A landscape with many peaks, sampled at points; each row gives a point and its height.
From any point a climber steps to the highest of the 2 points nearest to it. It stops when none of these is higher. Distance is the straight distance between rows; heights are no part of it.
Z851 h=224: [ 18 -40  14  -7  -2  34 -15  32 -19  22 -14  -2 -45 -19 -38   2 -41 -24
  34 -41  -6  25]
Z339 h=374: [  0 -18  38  -5 -12 -29 -30 -23 -36  39 -10  -4   9 -13 -23 -51 -23  -7
  19  16 -16   1]
Z955 h=381: [-23  22  15   7 -10  12   5 -28  29  -7 -14  32  27  38  42  14 -21  -3
 -12  21  -1 -24]
Z496 h=452: [ -1  -3  32  15 -14 -34   9 -26 -17  -3  -9  21  15  36   4  15  17 -59
   9  13 -10   7]
Z439 h=221: [ -5  31 -31  -8 -16   1  26  -6   6 -17  26   4   5   8  22   8  49   8
  -9  47  31 -41]
Z385 h=115: [-17 -32 -30  32 -10   8  25   5 -36 -42  12   8 -43  16  17   1  30 -10
  18 -16 -11 -18]
Z134 h=366: [ 22 -38 -21 -37  10  25  22  41  -9 -16  38 -68 -48 -15   0 -13   6   7
  32 -30  -1 -10]
Z511 h=273: [-12  -2 -39  51  13   5 -36   5   2  11  -6  29  -2   2 -26  -7  -7  28
 -13   1  15 -25]
Z768 h=422: [-27 -16  52   5   8   9  -1   6 -34  17   9  -3 -29  26   6 -26  30 -40
  26   7   0   0]
Z917 h=350: [ -7  33  23  -7   3 -13  -3 -24  20 -27 -25 -18  -7  17  41  15   2 -60
   1   6 -34 -52]
Z227 h=386: [ 14  45  -6   7  -4   4  30 -25  33  -9 -25  11  -6   2  47  34  -6 -44
  -4   5 -36 -84]
Z988 h=133: [-29  24 -22  15  -3 -15 -12  -8 -20 -22 -11 -10  35  29  15   2  24  11
   6  46  -7 -89]
Z783 h=492: [ 33 -11  27  42 -24 -15  32 -17   4   6 -27  14  -4  26  -5  31   6 -57
  23   1 -19 -12]
Z73 h=98: [  0  21  -1  37  23  14  38  -1  24  27  -6  22  -3 -20  12  -5  33  17
   3 -19  23 -39]
Z752 h=71: [  5  -5  21  45  26  -9  37  11   3  42   2 -13  -4   8 -10  -2  47  -1
  25  -7  20 -37]
Z738 h=334: [ -5  19  33  14  -7  15 -11 -16  56  18 -25  32  16  26  10  20 -47 -20
 -15  10  -1  -1]
Z438 h=479: [ 33 -12 -23 -40  -8  20 -12  16   8  -6  25  -6  -1 -27 -27  -1 -35  29
 -28  -2   5  70]
Z473 h=172: [-18  28 -20  21  29 -20 -30 -10   8 -21 -16 -38  30  30   4  17  20  29
   9   2  -2 -54]
Z546 h=95: [ -3 -34  17   3  25 -14 -36  14 -26  17 -24  -2  20 -16 -50  -3 -14  24
  15 -32 -10  61]
Z78 h=435: [-22  20  15 -15   8   3 -11  -6  10  10  18  18  28  -1  18 -46 -14  53
 -22  16  24  17]
Z264 h=241: [-13 -10  19  15  15  30  -5  29  55  24 -14  25   1  14 -22  45  -4  -4
 -19 -22  21  50]
Z732 h=202: [ 24  23  11 -21   7 -22  10 -14  23  10 -14 -41  -2 -15  -4   1  -6 -30
   4 -11 -12  -9]
Z517 h=100: [  1 -27 -50  22  17  13  30  27 -30 -26  29  -5 -39 -10   7   6  40  15
  14 -51  -7 -10]
Z467 h=315: [-39  28  25   1  14 -29 -20  -9 -34 -27  -7 -18 -15  17  48 -20  19 -48
   1  -7 -34 -34]
Z604 h=269: [ -8  -9   6  14  36   8  -7  -7 -31 -19 -23 -15 -36 -12  22 -30 -24 -10
  21 -47 -46 -38]
Z334 h=53: [  7  -7   9 -22 -48   4 -24  -7  13  23  13   9  14  12  -2 -31 -36  28
 -11  70  18   3]
Z145 h=408: [  6 -23 -35 -24   6   1 -11  22 -37  -4  24 -44 -36 -23  -9 -24   0  -3
  23 -21  -8  -7]
Z861 h=250: [-13  34  -6  23  38 -27  -9 -10   3 -13  -5 -22   4  11  11  14  58 -43
  10 -24  -9 -14]
Z932 h=369: [-11  -3 -38 -21  11  16  -8  14   3  -5  17 -24 -44 -16   3   1  11 -18
   2   3  11  -9]
Z315 h=308: [-10  17  19 -22  -4 -22 -34   1  25  21   8   8  38  30 -25   9  34   4
 -10  33  28  46]
Z434 h=261: [ -8 -19   0  13   2  24   3   2  32 -23   7 -15  10  23  -4  21 -40  45
  -8  10   5   0]
Z939 h=421: [ -1   1 -33 -60 -21  11 -11 -11   7 -29  22   3  -5 -13  17 -12 -33   8
 -23  12 -14  47]
Z760 h=193: [  9 -44 -10 -34   6  45 -27  52  -5  14  13 -38 -54  16 -37  19 -27 -20
  39 -30   6  17]
Z643 h=31: [  8   7  35 -22 -53 -28 -15 -21  16  27   8  32  33   4  -5 -25 -21   2
 -22  50  16  39]
Z767 h=99: [-15  46  17  12  12  -9   4 -21  -2   8 -21   2  40  40  31   7  23 -19
  16  18 -12 -99]
Z774 h=628: [ 15 -32  24 -55 -17   9  -3  25   8  21   6  -8  28   8 -20  26 -15  -5
  -4  -3   0  99]
Z430 h=162: [ -1 -39  -1 -56 -12  56  -4  30  16  12  28 -17 -48  -2 -13   0 -25  -8
  11  -3  14  39]
Z943 h=289: [  2   4   9  41   5  20 -12  -7  43   1 -25  48   6  11 -18  34 -48   5
 -29  -2   4  35]
Z436 h=305: [ -5  -2  -6  15   1   4   9   0 -70 -45 -13 -12 -30 -20  40 -17 -13 -17
  16 -23 -59 -75]
Z278 h=215: [ 16 -11  -1  -2  -3  15  47   3  35 -23  16  -5  -1   5  -3  37   1  15
  -5 -13   8  27]
Z931 h=414: [-17 -17  26 -44   5 -26 -49   5 -44  35   6 -10  14 -23 -10 -61  -6   4
  10 -14  -9  30]
Z463 h=166: [ -3   5 -10  20 -43  -3  49 -22 -50 -27   4  39   5  -5  35  -8  25 -12
  -9  26 -11 -38]
Z20 h=37: [-22  34  -3 -24   3 -17 -43 -32  23   2 -27  31   9 -12  16 -17 -31 -37
 -16  -6 -30  15]
Z296 h=337: [ 19 -38  23  12  -9 -11  12 -10 -48   4  -6 -10 -19   2 -11 -23 -19  -8
  27   1 -17 -13]
Z244 h=87: [ 11  34   1   2   6  22  22 -25  44 -13  -7  27  21 -31  15   9 -40  35
 -34 -12   7  15]
Z228 h=545: [ 50 -28  16  49 -17 -11  54  -5  37  11 -29  -4 -28  -5 -16  32   6 -13
  20 -20 -14 -24]
Z122 h=433: [-47 -11  22  30  -7  23  -2 -14  16  -8  -1  33  13  53  10  10   3  11
  -3  27  10  -9]
Z879 h=488: [ 58   7  -3  38 -11 -27  53 -18  53 -20 -12  -7  -7  -3  10  44   6 -12
  19 -23 -20 -54]
Z66 h=318: [ -4 -36  -7  -1 -26  12  -6  12 -14   7  31  26 -10  21 -23   3  18   5
 -13  30  30  48]
Z514 h=161: [-10  39   5 -12 -35   2   9 -33 -22 -15 -19  43  53 -12  46  -7 -14  27
 -26  34 -29 -61]
Z493 h=97: [-13  17 -31 -27 -19 -28 -52 -23 -25  -1   1  -4  15 -15 -13 -29 -10  13
 -15  42  -9  -8]
Z274 h=302: [-15  11  14 -17  27 -12  10  -8 -10  15   6   8  28 -26   3 -11  26   4
  -8 -44  11  53]
Z510 h=163: [ 23  -5   1  25   3 -29   2 -16  21  -8 -18  -3  33   3 -35  35 -13  -8
   0 -23 -12  26]
Z297 h=344: [-37   8  21 -24  17 -14  -5 -20  -5 -18   6   5  12   7  34 -28  14  -9
  -1 -25 -13  32]
Z6 h=48: [  2 -19  -7  25  -5  -5  41  23  14  14  21 -27 -20  20  -3  16  60  11
  16  10  20 -42]
Z169 h=405: [-14  -9  -4  52  -4 -19  15 -20 -40   4  -6  36  -2   5  -2  -2  38 -26
  -1  -8  -3  13]
Z62 h=186: [ 11  10 -57  -8 -14  -8  26  12   2 -42  43 -29  -6  -1  13  10  54  10
  -3  15  18 -14]
Z92 h=264: [ 20   6  34  13  24 -13  47 -14   1  12  -7 -13  25 -17  -8  -2  28  22
   2 -36   8  28]
Z860 h=258: [-12  31 -15 -15 -17  -9  -6  -3  19 -14  32   9  29  24   3   1  43   9
 -23  45  45   6]
Z874 h=254: [  2 -52  48 -28 -31  34 -10  20 -20  39   0  20 -39  -9 -26 -23 -44 -25
  31 -10  13  32]
Z25 h=128: [  4  32 -10   9  23  14  24  11  45  28   0  30   6 -28  -3   4  27   9
 -23  -8  40   6]
Z488 h=360: [-27 -14 -30  28  -9   7  -1  -2 -35  -3  15  53  -8   3  -2 -16  32   2
 -16  16  30  23]
Z110 h=125: [-14  41  -8 -18  -7 -22 -35 -35  -5  -3 -13  16  48 -15  20 -23 -20  22
 -23  37  -5 -27]
Z454 h=59: [-17  34  -8 -19  20  -3   0 -32  26  -5 -19  23   5 -42  30  -8 -24   0
 -28 -28 -17   7]
Z495 h=171: [ 26  31 -24  37   1  21  22  15  44   2  21  21  21  -6  -5  13   7  42
 -42  13  52  24]
Z694 h=384: [-42  10  23 -45   7   0   4  -5 -17   5  18   5   9 -21  37 -49   7  30
  -3  -2  -1  10]
Z678 h=459: [-14 -33  39  11  20  -1  -7  42 -45  26  -2 -20 -32  13 -29  -4  39 -46
  31 -24   9  19]
Z626 h=197: [ -8   6 -15   8 -34   9  12 -17 -48 -24  -6  40  11 -25  25 -27 -24  30
  -8  30  -8 -32]
Z671 h=275: [ -3  14 -69  27  -6   7  -8  12  15 -32  -8   3   5  -8   3  32   3  43
 -23  30   3 -59]
Z222 h=143: [ 12 -13 -65   6  17  15  21  21  -4 -39  38 -14  -3 -11   4  -1  30  48
 -13 -18  12  12]
Z551 h=502: [-49  -2  21  11   4  22 -23   9  18   3  17  21  17  43  16 -24  -8  55
 -25  29  31   8]
Z936 h=420: [ 31  -7 -11   7   5   1  -6  22  37  32   5 -17   1  -6 -43   9 -10  19
  -7  17  27  10]
Z87 h=214: [-31  19 -13   8  50  -5  -7  10  13 -17  -3 -26   2  11  19   3  36  10
   4 -30  -7 -25]
Z140 h=76: [ 14 -14 -17 -36 -40  -4 -34 -15 -24  13  14 -14 -19 -10 -14 -38 -41  -1
   9  59   2 -12]
Z405 h=142: [-25   2   5  12  -4   5  42 -11 -32 -20   4  11 -20  17  39  -9  31  -9
  10  14  -7 -44]
Z425 h=362: [  1   3   1 -11  14  -1 -47  22  30  34   4 -12  33  15 -38   8 -12  24
 -18  19  37  38]
Z940 h=129: [ 10 -15  -3  12  29 -47 -23  -7 -17  -7 -11 -35  28  -5 -38   9   0   6
  12 -32 -19  21]
Z305 h=325: [  2  -2 -53  25   9  -9 -16   5  24 -10  -9 -10 -25   2 -12  24   2  -1
   1   3 -11 -33]
Z850 h=232: [-24   3 -12  38   2  15  -9 -13 -14   3 -18  33   5  -5  10 -10 -21  32
 -12  12  -6 -51]
Z422 h=341: [ 11   3 -24 -22 -15  -4  12 -16 -64 -45   7 -15 -30 -39  28 -35 -26 -12
  14 -15 -41 -27]
Z959 h=231: [ 27   5  26   0  13  -6  43 -21  18  -1 -10 -33  16 -30   5  -6 -15  25
   8 -24  -9  -8]
Z538 h=225: [ 40  17 -56  25 -17   0   2  15  30 -24  16   2   2  -7 -10  11   2  44
 -29  32  22 -13]
Z198 h=506: [ 13 -18  17  -9  12  -8   2  51 -32  38  -2 -10 -15 -12 -38  27  43 -38
  10 -19  12  60]
Z827 h=200: [ 10  -3  13   7   4 -12 -22  15  22  19 -29   5  23  19 -42  56   1 -22
  -4 -14   9  63]
Z348 h=457: [  2 -13  11 -41  31 -19 -37  22 -50  16  11 -49 -11 -31 -18 -43   5  -7
  24 -27 -12  23]
Z656 h=410: [ 56 -19 -37  -9   2  22   1  32  34  21  17 -23 -15 -30 -39  14 -37  46
 -11  -7  13  23]
Z615 h=237: [-12 -30  22  -4  24  19 -22  20 -27   9 -13 -19 -58  -1  -7  -9 -30 -33
  39 -45 -30 -18]
Z300 h=73: [ 13  30  56  24   6 -23  29 -25  -6  27 -15 -23  32  33  18 -16  31 -37
  26  20  -6 -64]
Z744 h=124: [ 20  38  -7   9 -12   8   7  -6  41 -26  17  16  44 -11   6   9 -32  59
 -50  24  31  33]
Z958 h=432: [ 27  21 -13  22   1  13  32 -18  52 -11 -16  20  -7  -4  17  40 -15 -19
  -5 -13  -8 -49]
Z26 h=300: [ -7 -28  11  -7 -10  12  -5 -10  -1   2   1  -1 -11   1  -9  -6 -38  18
   8   4  -4  15]
Z412 h=183: [  4  10  -4 -23   8   0  18 -11  36 -32   2 -19  -2   9  21  29  -4 -22
   1 -10 -14  17]
Z559 h=549: [ 36 -32  -2 -55 -10  17 -34  31   7  31 -10 -14   2 -24 -45  22 -56  14
  -5 -19  -4  77]
Z854 h=560: [ 13 -12  42 -50  -8  -7  -6  51  -9  49 -25   0  18  -6 -28  36  23 -28
   1 -13  20  81]
Z250 h=283: [  0 -50  10 -12 -35  25 -17  26 -26  30  12  30 -24   1 -31 -10 -12 -13
  17  11  34  62]
Z572 h=376: [ -9   3 -27 -40 -33 -11  -7 -34 -39 -43   6   2 -12 -13  35 -24 -20 -14
  -5  12 -27   6]
Z238 h=284: [-11  31  47  19  39 -34 -11   3 -25 -15 -20 -34 -16  17  11  -3  33 -54
  19 -28 -35 -13]

For each start below, name the point where the climber stops.
Z300 => Z228
Z412 => Z348
Z940 => Z551
Z604 => Z774
Z959 => Z551
Z222 => Z936
Z760 => Z228
Z238 => Z228

Call two points neighbours if one is among the 2 nearest of the other. Go from one point of each pair to the other, from neighbour to neighbour, staying as high as possible. Name the lowest point that can't be avoided.
Z774 / Z936 => Z656
Z228 / Z551 => Z412
Z145 / Z774 => Z296
Z348 / Z228 => Z851
